Each row is a point on a tangle of strands that fork, close into loops and nearly touch. The rows are in no order.
In the rows, zero is written as 128.
Points whose rows are less than 181 apart are linked; no others are. Some points are linked to none.
K_447: [133 116  71 124 113 132 136 191 199 131 130 137 118 118 149  85 102  93
 117 115 106 110  98 119 103 148 112 172 134 117 181 111 114 154 103 169
 122  96  62 140 116  75 151 159]
K_980: [137 103 181 132 115 158 168 122 174 136 104 124 111  89 147 107  98 178
 112 147  68  64 163 117 135 111 145 149 146 109 113  91  88 156 124  93
 112  86 166 144  82 114 141 155]
K_420: [118 151 132 118 116 190 151  63  78 117  88 110 164 150 124  90 121 207
 200 114 105  91 157 162 125 114 115 148  90 160 113 120  94 133 151 163
 151 161 124 145 131  93  96  76]
K_738: [180  97  77 167  82 130  78 109 105 149 158  84  90 114 150  80 156 130
 148 112 124 137 153  95 119 149 136 194 101  89 109 125 125 120 148 149
 122 182 101 127 129 117  76 141]
K_915: [133 138 126 137  98 100 160 177 195 140 129 148 127  70 132 108 105 124
  90 102 114 128 124  81 105 161 149 172 107 101 183 112 121 138 101 133
 133 100  82 131 124 117 131 203]
K_490: [152  92 118 155  68 100 142 143 110  84 176  97  73 137  99 126 136 130
  87 188 173 133 114  89 129 103 146 140 146 119 133  96 165 146  78  97
 124 155 170 144 104 167 115 142]
K_244: [148  85 158 144 168 127 145 103 150 143 143 122  73 121 148 144 116 161
  71 144  94 130 124 121 136 131 150 135 173  95 113  98 127 120 134 103
 120 103 188 147  41 124 137 139]
K_205: [ 54 141 144 130 159 130 158 124 134 123  80 130 142 135 168 143  63 176
 142 100 107 112 180 125 160 140 102 144  80 143 114 129 147 113 159  88
 157 135 122 143  62  98 132 137]
K_671: [148 150 132 151 164 114 126 116 173 169 101  95 173 138 117 145 119  68
 134 104 133 152 109 119 109  99 179  77 158 130 142 137  94 147  42 105
 142 138 109  70 177 157 155 181]
K_16: [135 113 159 141 107 150 201 124 145  87  78  86  58  94  85 125 115 157
  66 154  92 129 114  83 110 105 115 143  91 126 157 171 107 136  86  95
 130 140 134 111 142 108 151  86]
K_665: [197  98 154 172 139 110  97 158 149 107 155  57  84  97 160 106 148 101
 138 154  86 144 168 118 124 116 168 147 122 126 111  74 150 130 111 157
 122 125 123 157 128 138 137 121]
K_116: [158 130 128 154 136  59 146 134 110 193 145 133 107  72 125 128 157 105
 126 114 132 149 144 115 121 136 182 107 114  90 112 104 135 130 141 132
 131 152 135 147 106 163 119 172]
K_791: [176  97 147 148 110 131 107  63 129 164 133 113 124 123 134 138 158 141
  92 164 126 159 125 123 144 154 109 135 149 119 116 112 149 130 152 102
  78 165 132  89 132 164  97 114]
K_259: [110 170 148 116 123 146 135 106  77  88 144 153 158 111  72 200 156 154
  91 103 163 163 101 104 137 107 151 124 126 135 195 161 126 103  98  76
 148 126 115 119 158 165  88 140]
K_523: [117 131 113 105 182 104 132 199 116 206  97 141 101  87 166 137  99 118
 145 103 105 128 124 140 130 190 127 147  92  62 102 120 123  87 161 161
 131  80 115 138 138  84 125 128]
K_777: [ 91 168 158 114 152 118 120 120  66 100 112 136 133 124 107 203 151 176
 115 100 158 188 137 135 175 137 146 138  76 118 170 158 159  82 161  98
 137 129 107 142 157 144  53 128]
K_470: [114 126 169 127  93 108  76 104 106 105 152 156 179 154  98 169 145 131
  88 120 156 197 114  71 108 147 129 148 163 125 149 166 145  99 111  64
 158 123 141 101 133 177 101 157]
K_430: [105 141 165 114  71 130 128 177 108 109  92 140 138 127 119 122 136 164
 185 103 115  98 160  87  99 157 146 160  88 121 133 102  95 110 194 120
 157  88 112 172 185 133 136 146]
K_483: [133 108 165 147 113 170 169 123 122 121  66  76  95 108 132 119  92 170
 105 142  71  94 146  68 112 117 116 165 112  98 132 130  71 133 110  68
 154 125 142 116 137 105 138 137]
K_622: [182  94  90 141 123 165  53  91 117 174 145 103 128 154 165  74 154 142
 149 121 100 143 141 157 123 143  98 183 146 101 103 124 118 144 143 175
 111 152  96 130 112  76  95 102]
K_277: [169 136 162 116 176 102 151  96  89 159 145 157  85  72  81 126 156 100
  90 149 121 141 103 113  99 133 116  81 142  95  96 190  95 100 127 149
 129 144 171 120 124 156 121 102]
K_185: [134 134  77 100 149 150  82 180 151 143 144 158 148 118 137 100  99  92
 149 118 103 117 113 164 111 131  84 162 129 118 152 141 124 129 108 189
 130  74  77 144 101  66 131 117]
K_929: [ 92 145  49 115 125 164 116 142 140 117 130 155 130 178 133 159  81 147
 150 120 178  65  92 165 189 118 135 145 138 100 111 146 139 123  89 125
  96  99 138 113 128  81 107 128]
K_696: [151 114 137  95 144 124 132 199  62 154 148 130 121  97  99 156 138 109
 115 174 134 163 104 150 110  98 174  97 136  97 109 143  95 107 127  90
 114  69 165 143 158 188 126  99]
K_455: [165  80 116 126 148 118 130 103 123 168 141 134 121 132 104 150 162 118
  60 166 137 205  75 178 137 126 120  88 145 140 131 122 153 137 155 101
  59 148 128 100 107 163 115  67]
K_970: [143 109  99 150  59 101 103 104 151 115 181 114 102 148 127 115 146  84
  92 177 192 117 114 102 135 119 101 110 170 150 144  96 178 181  87 105
  98 163 151  95 112 188 133 167]
K_983: [127  90  66 144 149 133  61 166  73 122 189 138  67 159 168 174 162 102
 115 137 164  95 126 154 126 126  95 122 158 110 121  76 117 135 176 130
 140 117 157 184  88 120 154 153]
K_412: [155 124 139 145 143 157 123  41 215  89 160 160 117 150 119 164 155 132
 122  96 150  92 116 151 167 121 175  98 183 153 119 159 133 103 134 147
 100 115 190 107 131 119 139 123]
K_325: [151 121 106 186 141  90 205  94 144 156  91 109  66  96  99 124 157 128
  79 125 142 144 108  94 128 142 121 108  74 139 135 115 143 132 142 134
 123 221  91 133 113 136 126 127]
K_765: [135 128 146 149 203 137  88 137 100 162 139 112 147  81 149 129 157 120
 126  96  89 198 147 156 128 125 126 127  98 132 136 143 126 100 163 126
 135 148  76 137  95 133 121 123]
K_87: [128 111 188 139 119 133  99 125 192 127 112 148 168 136 149  91 151 127
 145 102  87 144 158 118  98 163 117 120 160 166 123 109 120 136 179 143
 123 115 124 135  96 134 170 146]
K_39: [100 125 138 123  60 162 176 114 183  76 106 150 131 149  97  80 154 135
 142  99 143  96 115 104 104 133 108 128 123 177 129 174 123 126 160 141
 114 143 136 117 138 127 166  93]
K_951: [168  90 135 139 122 127  52 139 121 131 159 126 106 119 137 133 160 113
  84 138 125 180 108  97 105 177  85 163 149 104 127 135 137  99 183 124
 107 113 116 111 114 135 104 123]
K_60: [141 153 123 128 114  89 160  65 102 155 113 108 118 150  97 113  89 172
 156 114 133 137 106  98 128 136 185 144 143  79 104 132 141 144  60 160
 140 170 160 117 137  97  65 113]
K_374: [101 148 124  95 130 105 135 203 104  84 156 160 118 117 102 145 152 130
 145 140 151 151 139 189 150 119 128 115  84 165 163  94 169 130 168 157
 112  82 106 199 119 129 131  91]
K_673: [ 96 122 131 118  38 137 160 131 167  83 139 191 146 148 115  89 155 137
 155 128 159  62 149 119 122 122 101 115 140 175 128 111 117 157 171 126
 120 122 144 150 112 151 168 149]
K_835: [ 94  98  86 124 112 198  58 172  74  76 150 110 147 171 158 178 112 127
 148 140 167 101 112 145 144 105  83 160 126 122 128 132 118 103 156  68
 134  77 110 113 155 127 104 127]
K_803: [112 126  91 143 160 124 199 135 143 163 115 143  79  77 115 144 156 139
  65 113 137 134  84 128 146 152  90 116  86 133 175 123 128 124 179 112
 100 152  66 122 104 122 133 125]
K_267: [145 143 130 135 174 138 157 117 181 135 106 141 107  90 112 113 155 101
  98  98 104 141 106 134 126 162  85 110 118 163 162 153 115 103 152 174
 119 131  71 113 136  88 163 111]
K_694: [166 138  88 113 150 111 130  84  78 192 125 122 143 139 112 110 131 138
 161 146 134 134 114 169 135 125 156 109 140  81  99 136 128 155  81 184
 126 165 139 126 152 111  79  89]
K_439: [ 95 127 167 130  93 135 153 102  99 131  90 120 134 124  87 115 123 168
  98 119 147 185 133  96 142 128 155 152  84 122  87 202 169 109 152  76
  91 151 161  97 132 153  94  70]
K_960: [109 171 145 129 170 120 128 137 180 116 103 130 159 134 128 188 136  82
 151 101 146 129 113 146 154 133 161  76 134 165 144 138 139 116 102 123
 131 122 100  92 212 130 171 152]
K_437: [141 108 123  96  99 126 111 165 158 103 147 156 145 151 116 128 167 133
 133 129 136 169 110 170 120 132 141 131 137 153 170 109 139 146 156 169
 101  91  86 162 147 127 140  93]
K_156: [162 159 160 158 119 119 117  15 137 109 148  97 109 129 133 141 151  95
 145 123 137  88 146  83 143 137 123 112 159 131 105 141 146 112 102 166
 180 172 164 110 171 128 109 168]
K_349: [ 97 167 142  99  93  84 121 160 106  71 135 162 113 176 110 166 156 102
 149 151 189  94 124 125 144 165  96 102 140 150 130  97 171 117 150 176
 156 107 142 159 190 127 147 137]
K_591: [134 168 129 110 123  91 127 100  95 163 120 132 163 127 125  93 141 114
 188 116 124 129 164 151 126 135 139 118  92 139  87 137 153 140 127 195
 135 187 133 139 153 130 113  98]
K_453: [137 105 110 113 157 140 106 102 167 167 112 135 154 202 139 101 112 126
 121 143  98 151  79 162 109 146  97 120 197 121 130 132  98 145  94 155
 128 126 107 100 108  79 159 106]
K_315: [103 116 102 124 146 129 207 129  54 151  92 102 113 149 110 111  99 146
 134 167 136 124 114 137 133  98 145 107 102 101  91 120 122 150  99  95
 142 181 153 137 109 149 116  99]
K_553: [128 130 116 131 183 144  99 169 117 156 161 128 133  79 188  95 101  79
 160 104  69  97 172 147 114 110 133 131 120  84 102 120  98 137 106 161
 154 101 132 179  58 121 136 178]
K_979: [137 106  55 109 130 164 111 140 138 140 194 165 123 132 129 113 110  96
  90 112 139 104  89 157 125  50 144 139 145  96 177 143  83 164  62 113
 105 116 120 136  69 123 111 168]
K_963: [125 131 196 154 199 129 135 125 125 127  79  82 138 100 156 120 133 163
 138  97  74 198 194 159 139 119 156 136  63 171 127 126 132  96 168 125
 140 131 102 152 116 116 149  92]
K_188: [166 146 121 164 141 112 121 133 127 150  74  30 114 149 164 120 103 122
 178 111 100 119 146  97 119 135 162 140  89  98  91 103 120 113  97 164
 150 159 113 106 220 105 124 131]
K_718: [160 179 140 147 115 127 171  34 117 100 132  84 101 102  99 108 123 137
 147 122 117  94 133  93 146 100 154 124 120 125 115 158 146 143  48 165
 151 191 167 117 162 115  91 115]
K_567: [134 132 120 108  99 111 127 112 137  95 172 142 143 154 106 131 152  76
  87 181 164 130 102 145 135  98  88  74 174 182 161 128 164 171  83 119
 100 155 137 109 113 172 156 110]
K_778: [156 108 138  90  95 119 177 175 109 113 175 160 110 117  84 130 130 123
  93 183 144 148 101 125 107  75 169  89 164 124 153 124  95 156 104 128
 100  84 165 163 120 180 150 113]
K_72: [106 131 111 146 138 124  87  77 150  99 145 110 142 165 163 151 101 146
 143 109 157 136 160 139 186 139 146 153 114 143  92 148 208  94 122 124
 124 178 152 118 102 124 108 124]
K_594: [162 123  81 148 107 123  91 140 180 157 143 101 145 140 122 112 109  78
 127 106 152 149  90 115 113 116 175 137 160  92 150 145 113 148  44 114
 100 126  96  61 164 132 119 175]
K_352: [ 88 128 111 128  62 166 134  91  96 126  92 107 162 184 135 108 106 196
 191 118 137  88 148 107 131 101 146 171 107 125 113  97 113 159 128 107
 155 173 135 135 149 118  99 117]
K_757: [129 114 138 145 158 116  74 178 109  71 185 101 114 116 141 154 124  54
  94 148 145 136 141 111 117  85 127 112 144 140 119 143 136 115  96  79
 141 103 164 130 105 185 167 159]
K_637: [144 163 152 137  68 130  99  82 128 135 128 144 160 103 121 145 158 151
 159  81 145 115 161  81 139 164 175 154 107 106 113 144 134 112 171 122
 118 129 134 105 182 147  74 174]
K_660: [ 94 159 141 128 163 116 107  79 128 111  84  92 156 174 169 177  72 180
 143 122 113 128 156 117 190 168 114 149 104 128 111 118 188 103 118 116
 146 156 133 114 131  86  95 122]
K_533: [126 132  83 125 154 137 166 111 123 205 120 153 113  81 141 120 122 114
  72 128 120  94  81 126 138 147  75 110 137 105 143 139  93 142 142 104
  99 144 106  80 107 125 127 157]
K_119: [128  87  81 134  84 180 139 142 170  92 179 156 109 129 129 113 138 147
 124 121 157  86 130 141 153  62 178 151 136 129 168 124 107 157 115 103
  83 109 126 152  84 143 114 142]
K_555: [143 122 121 125 169 128 117 116 134 210 147 143 124  66 173 112  98  87
  68 134 102 126 108 135 138 122 114 116 151  79 105 149 125 144 123  83
  68 117 153  74  70 157 110 154]
K_516: [112 134 150 134 120 172 131  83 146  71 100 129 157 147 112 114 176 148
 152  85 135 146 146 148 145 118 117 121  95 191 146 177 135 107 185 115
 126 153 112 115 155 138 126  82]
K_851: [ 85 101 132 167 158 171  79 124 168  53 147 114 142 172 185 140 126 139
 172 117 128  89 181 136 152  94 105 130 149 174 103 100 134 108 150  97
 169 137 144 149  85 113 172 157]
K_815: [117 109 174 147 117 130 128 159 145  77 127  89 140 117 123 137 144  96
 121 150 128 150 154 121 129  95 149 116 123 171 120 158 146 124 123  83
 109 121 143 108 144 176 170 104]
K_863: [150 155 117 114 162 143 175  79 107 169 141 140 113  81 107 168 142 101
  68 168 139 100  84 142 143 114 102  67 134 119 132 161 100 130 113 102
  85 136 153  80 156 165 115 120]
K_904: [103 103 102 148 178 160  67 109 131 117 141 151 137 185 183 137 127 148
 162  94 120 114 143 164 132 119 101 141 160 144 105 104 105 115 152 142
 170 117 118 165  56  82 148 147]
K_539: [115 127 103  97 101 133 141 162 117 112 103 127 112 186  99 121 169 151
 167 114 171 144  94 177 120 165 132 129  93 142 146 113 131 123 196 193
 121 123  88 160 208  91 117  73]
K_331: [108 146  76 123 115 181  67 152 117  81 151 154 147 151 155 201  96 149
 184  94 168  55 143 158 175 109 123 156 119 118 119 121 124 105 126 124
 124  71 115 147 143 100  99 145]
K_831: [113 126 105 141 156 195 157  82 128 110  98 115 134 146 129  66 147 145
 180  93 118 112 143 181 142 116  89 118  81 186 109 166 120 120 177 168
 121 179 111 123 119  99 142  63]
K_898: [182 111 143 101  55 119 153 137 137 150 164 161 150 109  94 145 164 131
 108 148 137 147  96 106  90  97 184  83 162 117 176 111  87 172 102 110
  85 113 125  98 181 187 117 155]
K_937: [146 124 138 118 170 135 101  59  62 137 130 148 130 161 117 142 178 157
 150 137 128 135 132 179 118 158  92 106 150 124  99 117 112 119 194 170
 162 149 147 155 128 123 101  98]
K_451: [123 140 113  96 172 115 157 210  88 197 110 135 130  64 128 142 134 106
 148 128 121 126 125 170 123 127 156  92  96  99 112 119  99 106 150 137
 121  77 119 142 177 150 139 114]
K_879: [143 140 164 115  71 132 122 137 198 139  88 130 163 101 118  77  99  91
 136 118 104 140 116  93  81 158 129 128 127 130  97 214 121 119 112 146
  95 101 133  56 196 123 134 105]
K_388: [130 127  98 104 161 146 159 127 104 124 149 132 123 124 103 100  83 122
 116 147 105 107  97 140 119  75 120 145 144  99 159 163  88 137  49 130
 152 127 129 135  80 110 119 125]
K_321: [ 96 112 124 130 152 165 126 147 151 149 138 186 133 119 148 134 183 131
 129  99 126 106 102 186 116 132  94  60 156 173 139 103  85 160 233 127
 107  94  98 152  96 135 175 140]
K_306: [123 145 121  98 129 165  72  89  80 123 132 142 177 146 157 133  77 137
 162 145  96  66 155 135 129 129  42 160 162 119 115 129  86 135 100 123
 166 115 123 119 106  97  98 142]
K_871: [146 151 192  99  64  53 141 136 154 151 108 138 142 108  91  91  71 146
  97 166 110 179 132  85  94 176 125 148 137 119 120 133 184 139  88 142
 107 109 161 108 117 137 109 115]
K_373: [106 153 193 125  88  85 152 118 204 118  61 118 155 148 103  91  75 131
 125 112 109 160 128  77  89 174 140 135 130 155 118 167 163 122  90 134
 129 129 140  75 144 119 163 132]
K_210: [113 121  40 123 138 157 167 140 102 143 129 136 106 151 133 145 126 148
 141 146 175  81  80 194 165 127 110 115 106 116 135 108 132 144 147 156
 102 137 109 139 133  83 120 109]
K_155: [138 166 133 120 161  88 163 125 191 105 138 156  89  81 108 126 111 130
  90 123 107 131 142 131 141 165 118 139 109 147 165 131 171 117 113 195
 122 127 117 153  85  91 139 121]
K_695: [ 99 124 122 135 252 118 119 102 129 128 126 124 153 156 170 165  95 125
 124 100 106 149 135 164 138 114 120 105 144 135 145 106 125 107 104 123
 182 135 116 149  53  93 158 156]
K_900: [ 85 145 129 115 131 133 145 157 111  91 124 136 139 125 114 161 146 169
 123 105 161 183 139 153 174 120 152 154  65 169 187 118 182 118 155  91
 111 133  81 163 109 145  99 105]
K_736: [ 98 108 150 182 127 125 140  90 184 102 124  90 115 157 149 121 127 150
 127 102 153 143 174 116 171 107 194 143  93 164  83 130 192 116 144  96
 103 182 184 116 109 140 136 105]
K_428: [122  94 161 164 126 161 121  77 207 132 107 137 160 161 134  91 148 141
 134  86 104 138 137  97  95 124 153 133 172 151 137 127  89 124 121 101
 156 137 131  97 117 120 154 175]
K_307: [180 119 190 153 138 133 116 123 110 102 108  46 106  86 131 122 136 157
 116 141  71 177 192 119 123 113 147 176  84 149 130 112 145 105 136 127
 130 133 119 140 147 124 116  88]
K_29: [111 147 148 104 133  99 131 170 146 125 114 126 133 143 152 125  69 126
 156 153 118  98 150 125 136 143 129 147 143 114  92 108 156 128 103 142
 135  89 158 139 117 105 158 130]
K_849: [180 112  95 168 123 155 127 118 100 165 123  57  95 118 155  80 158 125
 173 117 117  93 147 114 140  99 180 135  96  91  88 114  89 138 125 146
 124 182 120 124 194 134 103 136]
K_118: [138 133 129 105 140 126  83 166  48  90 158 115 138 110 110 175 157  94
  97 171 152 178  94 152 125 118  77 118 115 139 167 143 143 106 142 111
 118 110  96 117 174 162 100  86]
K_790: [154 128 134 158 149 122 101  35 195 113 159 127 119 141 149 121 121 116
 131  93 141 106 148 123 160 127 175 136 177 124 105 147 161 106  99 150
 146 145 182 110 102 109 117 156]
K_160: [152 120 156 137 109 136 105 127 213  47 180 155 111 129 141 151 151 120
 119 117 146  71 151 123 151 119 166 130 176 157 131 114 135 111 144 128
 111  67 183 147 101 134 154 158]
K_743: [ 78 122 107 122  93  90 109 158 148 130 103 142 156 232 121 135 116 107
 152 135 177 156  87 128 116 154 137 113 174 142 107 108 161 153 109 125
 133 126 131 115 161 117 163 126]
K_103: [106 166 132 101 103 156 119 157 117  69 111 146 129  96 114 100  85 121
 134 130 112  77 135  97 117 156  46 168  90 133 115 200 125  93 142 140
 141  92 108 113 153  88 123  96]
K_510: [ 96 185 135 105 102  88 153 182 141 140 121 172 153  73 110 123 100  98
 123  91 150 132 142  94 104 153 134 140 102 124 151 161 142 126  97 134
 149 112 102 121 142 134 133 175]
K_659: [129  92  57 128 126 141 119 122  88 132 189 170  88 148 123 111 184 105
 151 143 169  92 126 172 117 103 124  95 154 125 101 111  95 155 153 168
 127 135 163 188  79 125 134 130]
K_933: [111 140  94 122 100 158 178 159 181 111 135 154 127  88 127 105 109 142
 130 109 130  94 130 138 161  96 175 147  96 141 150 158 135 142 116 123
  75 106 114 136 120 123 125 116]
K_680: [111 129 125 113 111 133 130 212 118  84 124 116 101 120 130 115  66 131
 116 155 115 111 128  92 119 139 103 186 111 101 120 144 143 102 115 122
 147  76 135 149 124  98 145 120]
K_222: [113 159 117 115 149  99 106 169 163 119 137 156 127 142 138 179 154  69
 128 114 171  96 105 154 146 162 117  90 139 152 145 110 133 108 157 154
 117  90 109 122 193 124 184 154]
K_928: [115  78 161 167 165 146 134 138 157  84 111  96 114 161 115 160 140 149
 115 130 142 176 136 139 153  97 198 120 134 148 108 142 161  94 127  74
 122 127 171 136 123 145 157  90]
K_467: [165 153 127 130  37 131 160 142 144 117 108  94  86 124 115 130 122 146
 126 161 129  84  94  72 132 157 136 141 114 103 128 119 142 140 109 150
  81 129 136  97 229 119 106 115]
K_123: [ 86 142 157  60 119 109 117 187  64 120 123 171 158 122  93 140 126 131
 101 153 142 192 100 134 118 134  73 129 111 150 155 157 149 109 163 106
 114  81 102 119 150 144  90  78]
K_818: [114 109 104 116 164 176  58 146  88  95 155 102 164 157 142 158 128 103
 130 143 147 152 109 177 130 116  66 137 131 158 161 151 129 119 142 108
 145 104 101 118 125 125 130 100]
K_128: [200 107 103 154 119 108 135 148 197 135 148  84  87 103 150  89 154  84
 125 144 121 113 137 134 132 110 173 121 135 136 138  77 127 161  91 168
  88 140 110 120 160 133 156 146]
K_536: [116 142 137 156 170 175 123 117 162  90 135 111 140 112 180 142 136 124
 165  97  93  59 178 133 145 100 118 108 127 170 135 105  76 117 151 117
 173 120 109 146 148 121 185 181]
K_541: [ 97 187 141  95 152  58 131 156 108 146 127 148 174 114 137 155  63  97
 130 142 122 128 149 126 125 129 133 117 137 122 145 106 155 137  36 132
 165 120 123 131 117 137 130 152]
K_997: [ 92 160 204  88 113 112 103 168  92 135  90 147 174  94 133 131  98 133
 129 149 108 163 165 114 130 154  90 147 103 143 100 170 153  96 174  93
 121  68 131 112 155 142 112  94]
K_88: [148 116 153 133 146 131 121  97 102 103 127  96 142 156 135  89 126 133
 158 147  75 115 153  97  83 102 108 131 168 125 131  85  87 149 100 150
 203 142 117 153 136 110 146 139]
K_194: [140 136 160  88 113 137  81 174 141 151 114 145 167  96 139 130 129  97
 133 137 115 144 113 120 115 160 126 130 148 116 108 176 120  95 157 119
  91  52 120  79 208 132 126  91]
K_489: [154  79 105 172 193 160 120 131 132 133 160 104  57 105 165 125 147 105
  83 130 121 109 111 139 139 123 128 122 145 105  95 142 105  96 163 111
 111 135 155 131  67 125 148 128]
K_24: [156 109 151 131 107 120 148 123  99 112 138 121  77 110  86 136 145 179
  85 142 156 184 118 101 138 134 181 155  94  98 106 165 164  96 147 116
  92 151 167 144 108 148  78  84]
K_121: [125 144 152 139 138 119 193 112 117 149 117 158 115  79 100 155 171 170
 114  86 128 128 150 111 127 125 186 119 103 116 166 109 102 122 162  99
 148 129 118 158 125 149 129 169]
K_554: [127 174 170 111 152  48 129  83 109 189 107 158 148 134 120 145 132 126
 169 121 131 136 145 125 116 175 156  90 140 115  75 106 150 115 144 185
 171 139 168 140 168 126 103 139]
K_619: [161 129 161 115  76  57 136 121 109 154 139 154 100 104 110  93 102 125
  83 176 116 148 134  69  91 186  76 149 145 103 127 106 152 152  99 153
 143 142 134 120  80 138 113 142]
K_226: [ 83 132 137 103 105 170 130 188  80 114  83 127 141 130 133 132 108 180
 191 118 127  88 149 149 120 137  80 153  71 142 126 106  95 115 207 124
 149  75  97 167 142 101 114 114]
K_402: [111 132 154 119 164 140 120  74 156 133  85 114 163 188 139 158 104 158
 112 141 108 137 107 144 142 162  93 127 170 145 139 127 142 114 117 127
 126 139 122  89 127  96 136 103]
K_484: [159 111  96 129  83 164 104 136 119 140 140 120 149 139 111 160 150 130
 118 118 138 131  87 101 101 107 177 141 165  81 175 124  69 140 100  98
 112 101 101 107 194 151 104 180]
K_976: [ 96 112 111 136  82 111 122 151 100 118 168 177 142 149 129  85 167  86
 148 147 156 102 146 128  94 109  92  89 162 153 108 108 112 188 150 136
 157 153 150 171  66 156 167 159]
K_587: [120 127  81 119 162  86 128 159 128 165 156 148 121 153 117 132  92  80
 102 130 168 152  75 137 123 134 154 111 149  89  91 175 150 123  79 134
 110 119 157 112 105 135 123 117]
K_346: [131 117 171 166 131 107  97 142 155  82 180 137  91  88 149 144 154  85
 106 125 143 114 172  85 126 137 144 115 151 147  95 131 147  98 165 106
 152 107 186 144  97 168 176 191]
K_735: [ 79 119 101 129 113 102 165 103 105 159  94 141 142 204  99 134 124 131
 163 140 179 136  99 125 130 121 151  89 147 126  79 121 144 164 109 103
 144 181 157 117 137 149 137 128]
K_318: [171 100  98 107 143 107  83 151 155 176 132 111 141 161 125 125  99  80
 121 161 124 172  73 138 105 133 135 119 185  89 118 155 115 130  55 153
  98 104 121  76 160 115 138 104]
K_910: [131  82 161 155 122 128 138 117 145  71 145 111  97 127 123  77 149 116
 126 135  95 106 157  69  78 102 104 155 154 150 151  93  97 146 110 132
 209 149 145 156  69 129 172 169]
K_308: [133 136  95 152 182  90 148 164 132 143 120 103 155 139 129 124 140  85
 136 119 128 170 124 187 129  86 162  86 106 161 161  92 139 154  78 148
 129 160  70 145 132 141 163 113]
K_962: [121 146 111 127 168 105 145 118  93 161  92  90 156 137 130 135 148 114
 171 115 133 176 139 170 142 118 137  83  66 159 121 120 146 132 133 156
 139 195  77 124 193 134 115  93]
K_213: [117 132 183 115 146 111 159 111  98 152 106 145 136  85 114 118 164 122
 104 154  90 160 138 141 108 153  56  78 129 169 128 123 133 143 184 119
 129 154 122 131  94 170 151 105]
K_626: [169 106 162 145 130 131  71  66 131 147 166 112 133 107 146 130 126  91
  78 147 118 139 129 104 131 119 121 132 174 111 112 140 130 137 105  70
 102 139 181  64 102 177 103 166]
K_848: [133 121 129 104 125 161 102 119  77 128 144 117 171 124 120 103 112 118
 136 151  83 119 124 118  87 100  81 148 165 107 167 131  67 141  76 115
 164 117 111 124 109 121 110 140]
K_323: [100 130 165 123 149 111 154 124 139 158 102 172 128 135 123 124 175 160
 126 103  92 139 125 142  99 181  92  85 152 157 130  71 107 144 207 161
 149 131 109 166  80 120 177 140]
K_94: [ 86 161 134  71 101 118 171 164 112 126  81 148 136 157  99 114 116 180
 160 124 164 137 109 165 139 149 127 132  64 147 110 135 149 121 182 164
  90 110 134 140 183 112  97  54]
K_608: [ 83 175 165 102  73 107 107 144  98 118  94 139 144 124 137 120  85 125
 140 134 128 115 151  66 114 185  52 165  98 123  86 168 152  99 157 126
 161 124 139  94 171 118 109 131]
K_488: [ 89 114  88 118  80 178 144 162  63 122  99 110 137 169 144 128  84 182
 203 139 135  75 150 150 143  88 135 164  93 100  94  92 107 137 138 100
 143  98 139 167 122 126  96 119]
K_266: [126 124 129 147 149 110 131 124 122 134  94  46 139 162 174 121  88 111
 178 132  80  99 167  83 115 113 150 127 142 113 104  82 105 138  88 132
 210 139 120 135 176  99 155 164]
K_872: [120 164 156 133  36 122 139  84 152 144 114 141 150 126 108  93 121 161
 150 100 154 145 147  96 125 153 182 155 101 125  82 162 167 140 140 125
  92 153 179 100 145 150  95 120]
K_733: [138 133  76 146 135 101 162 159 142 123 157 111 103 102 123 103 145  66
 145 143 143 108 134 157 140  87 136  94 111 150 126 111 137 161  99 171
 116 164 110 141 130 147 163 128]
K_801: [ 98 135  84 101 165 150 170 123  76 137 114 114 117 146 128 115  82 144
 145 187 138  99 116 187 163 120  72 114 105 123  94 122 148 144 119 149
 122 155 150 134  99  92 113  72]
K_276: [104 137  93 132 131  90 157 128 169 179 107 144 117 143 121 131  58 144
  92 127 153 138 100 122 163 165 149 143 139  85 116 153 181 129  75 113
  96 144 140  86  82 106 105 135]
K_269: [161 121 139 118 106 154 136 124 167 101 117 126 127 131 112 135 131 190
 135 127 106 125 128 132 142 130 159 161 120 132 176 108 123 120 138 150
  99  94 111 142 156  89 121 104]
K_472: [133 115 125 114 134 127 141  88 133 107 177 170 135 123 114 141 157 140
  55 145 124 130  99 143 124 101  86 106 166 168 205 101 132 168 107 111
 104 144 135 132  62 148 144 123]
K_573: [ 68 122 121 134 181 121 127 153 135 147 102 110 171 146 180 126  76 126
 136 126  83 154 156 151 143 126  78 120 112 154 126  94 144 150 133  95
 167 155  84 138  64 118 176 148]
K_592: [147 171  93 133 107 144  74 125 101 115 156 153 138 126 130 167 149 148
 182  85 171  80 151 140 157 136 187 152 124  89 103 132 133 107 142 151
 128 106 135 148 166 112  78 152]
K_248: [159 114 163 177 133 110 189 100 174 134  61  89  66 104  84 140 158 149
  67 110 105 168 107  58 102 143 120 123  89 145 157 130 114 110 136 106
 135 168  96 113 151 127 155 123]
K_286: [107 124  99 145 152 179 118 182 140 123 141 129 160  88 169  97 110  79
 168  86 100  79 163 142 114  68 128 120 109 131 145 142  58 133 125 107
 161 104  96 150 113 128 159 198]
K_600: [133 125 121 126 100  73 140 121  71 200 142 161  99 115 117 108 147 144
 120 135 125 125 141 103  92 167 113 139 130  74 110  86 115 152 153 149
 163 149 147 162  83 137 108 167]
K_865: [140 135 120 114 109  99 119 134  62 108 136 136 105 171  90 179 166 133
 140 152 173 122  93 119 106 153 133 102 153 103 137 108 116 123 132 147
 167 125 139 155 195 134 116 130]
K_776: [131 127 120 132 169 135 140 144  96 174 145 138 136  78 142 165 126 147
 104 114  90 116 130 135 121  97 156 135 117  92 180  89  69 137 120  80
 142  96 114 163  78 146 118 191]
K_410: [163  69 126  97 118 154  95 109 131 139 156 155 146 146 127 127 142 143
  64 164 109 198  71 160 101 111  81 110 189 143 184 136 114 149 140 113
  80 114 115 102  71 144 127  68]

A fork is a point with three links, a tip a point with one. Leave the first point through the second and follow the links. Name the first fork or tip that comes.
K_983, K_659 => K_430
K_765, K_963 => K_591
K_488, K_352 => K_983
K_185, K_447 => K_997
K_660, K_205 => K_553

A tip is a point with one link. Name the tips that can be reached along the links from each point below, in the order of the rows.
K_16 => K_490, K_277, K_951, K_155, K_489
K_488 => K_430, K_983
K_979 => K_470, K_622, K_306, K_910, K_94
K_323 => K_321, K_428, K_213
K_439 => K_185, K_743, K_24, K_776
